Points on a hilly landscape, in no order, each with its height.
From any point a ball takes the steepest step (drop divided by distance) to one of its 4 nearest points. It stops when none of these is lower. Distance is the straight distance between rows; heights are no part of it.
Fatam: -14 -8 -3 0 -10 -8 -9 17  height 1.36
mora: 9 6 -2 -9 0 12 4 -17  height 3.70
Fos: 4 7 -2 16 9 -1 1 -4  height 4.18
komem: -12 -8 15 -9 11 -4 12 -3  height 6.93
befi: 5 6 16 9 27 1 18 -20  height 4.46
Pif: -23 -18 19 -16 6 -12 12 9  height 6.81
bupiz: -12 -7 -13 -7 -23 -1 -16 22  height 0.81
gop: 2 0 25 2 28 -5 24 -25  height 4.45
katez: -4 -3 -8 -3 -10 3 -9 7  height 4.22
sepa: 10 4 3 -12 8 16 9 -27  height 2.85
Kub: -7 -2 6 3 9 -4 9 -1  height 5.60
gemi: -13 -6 -13 -22 -23 4 -15 14  height 1.18
Ruv: 16 13 -7 18 6 8 2 -17  height 1.47
zumu: 16 13 -4 5 6 15 2 -24  height 2.15
sas: 8 4 -17 -8 -18 9 -14 2  height 1.59
mok: 11 3 -6 30 -3 -5 -8 14  height 2.46
mebe: 2 1 -10 16 -8 -6 -10 17  height 1.37
neke: 34 20 -14 -10 -10 20 -11 -25  height 1.68
kiz: -6 -3 -8 -29 -18 10 -7 3  height 2.69
Zum: 20 10 -18 7 -19 9 -15 3  height 4.14
Dogip: 2 0 -21 -11 -27 6 -19 16  height 0.80
Bapup: 2 6 9 20 20 -8 7 -5  height 2.88
rus: -8 -9 -21 8 -25 -9 -21 37  height 0.58
tofel: 23 13 -7 25 6 7 -1 -12  height 2.03
Voko: -6 -2 -12 9 -16 -4 -14 23  height 0.84
Lorag: 21 12 -17 7 -12 12 -9 -7  height 3.88
Gud: 14 11 2 -6 11 16 6 -29  height 2.54
ren: 7 0 -21 7 -22 4 -17 17  height 1.06
Rula: 1 6 14 23 23 -18 6 1  height 1.35
bonuz: -21 -17 1 -27 -14 1 -2 11  height 3.94
suzut: -16 -6 19 6 19 -24 8 16  height 4.10
Ziva: -4 2 7 17 14 -14 3 8  height 1.12
lita: -17 -2 8 11 7 -21 -2 21  height 3.13
kevom: 29 20 -15 3 -6 18 -7 -22  height 2.59
Toki: -32 -21 14 -21 -3 -13 5 21  height 5.07
bof: 12 9 6 14 15 8 12 -21  height 4.81
Bobo: 5 -2 18 -12 19 8 24 -30  height 4.36
Varo: -15 -5 3 -2 3 -5 -1 8  height 3.49
Liru: -5 6 25 14 35 -20 15 -2  height 3.30
zuf: 12 9 -18 -19 -23 14 -18 -1  height 2.35
botab: 4 1 -2 -23 -7 14 -1 -13  height 4.55
netap: 13 4 -20 19 -18 0 -15 18  height 1.40
reg: -22 -13 -2 -18 -12 -2 -6 17  height 2.64
fur: -5 -3 14 1 18 -4 13 -8  height 5.40
gam: -27 -11 11 -5 1 -20 1 24  height 3.35
sofaf: 8 8 2 29 12 -9 -1 4  height 4.07
Mekib: -26 -29 17 -42 -14 -4 13 9  height 7.03
zilor: -13 -22 18 -32 0 0 17 -4  height 0.50
fep: 28 12 -15 18 -4 12 -5 -10  height 2.89
nim: 17 10 -8 30 6 -3 -4 -1  height 2.98
sim: -3 -7 18 -10 18 0 21 -20  height 4.83
Bebar: -1 4 26 11 35 -10 21 -14  height 4.02
Vumo: 21 10 -18 23 -8 5 -9 3  height 3.93
Kemi: -5 -8 12 -23 2 6 12 -12  height 5.69
Pev: 1 1 12 -11 11 8 13 -23  height 3.65
Zer: 21 13 -19 -8 -18 17 -14 -5  height 2.99
kisev: 3 1 -9 -10 -12 11 -7 -6  height 2.97
meru: 16 11 -10 4 -3 11 -2 -14  height 2.68
vasab: 1 1 -1 0 4 4 3 -7  height 4.76
rovo: 13 11 0 30 18 -7 4 -7  height 3.87
ras: -26 -12 0 0 -5 -19 -8 28  height 2.37
Sase: -6 -5 -18 -9 -29 4 -21 24  height 0.66
teg: 0 2 -5 14 2 -4 -2 6  height 2.81
sogod: -8 -10 7 -25 -2 5 6 -8  height 6.75
Medim: 8 9 -6 3 -1 8 0 -11  height 3.42
Kup: -17 -6 6 -1 0 -14 -5 20  height 2.28
tulel: -19 -20 12 -34 -9 -1 8 3  height 6.36
Ton: 2 4 10 6 17 1 12 -16  height 4.90
vonok: -21 -11 -4 3 -11 -15 -12 31  height 1.97
lizit: -5 -3 17 9 19 -13 14 -3  height 4.06

For each start below, name the point where the ball stops.
mebe: Sase
rovo: Ziva
Bobo: Ruv
ren: Sase
sim: Ruv
Vumo: Ruv
befi: Ziva
gop: Ziva
mora: Ruv

Call two points neighbours if one is among the 4 nearest of the other. Go from one point of each pair to the other, from neighbour to neighbour, staying as low as possible. Name the highest point that can't be avoided.
Sase and Ziva: teg
neke and rus: nim
neke and zilor: Kemi
neke and Ruv: meru
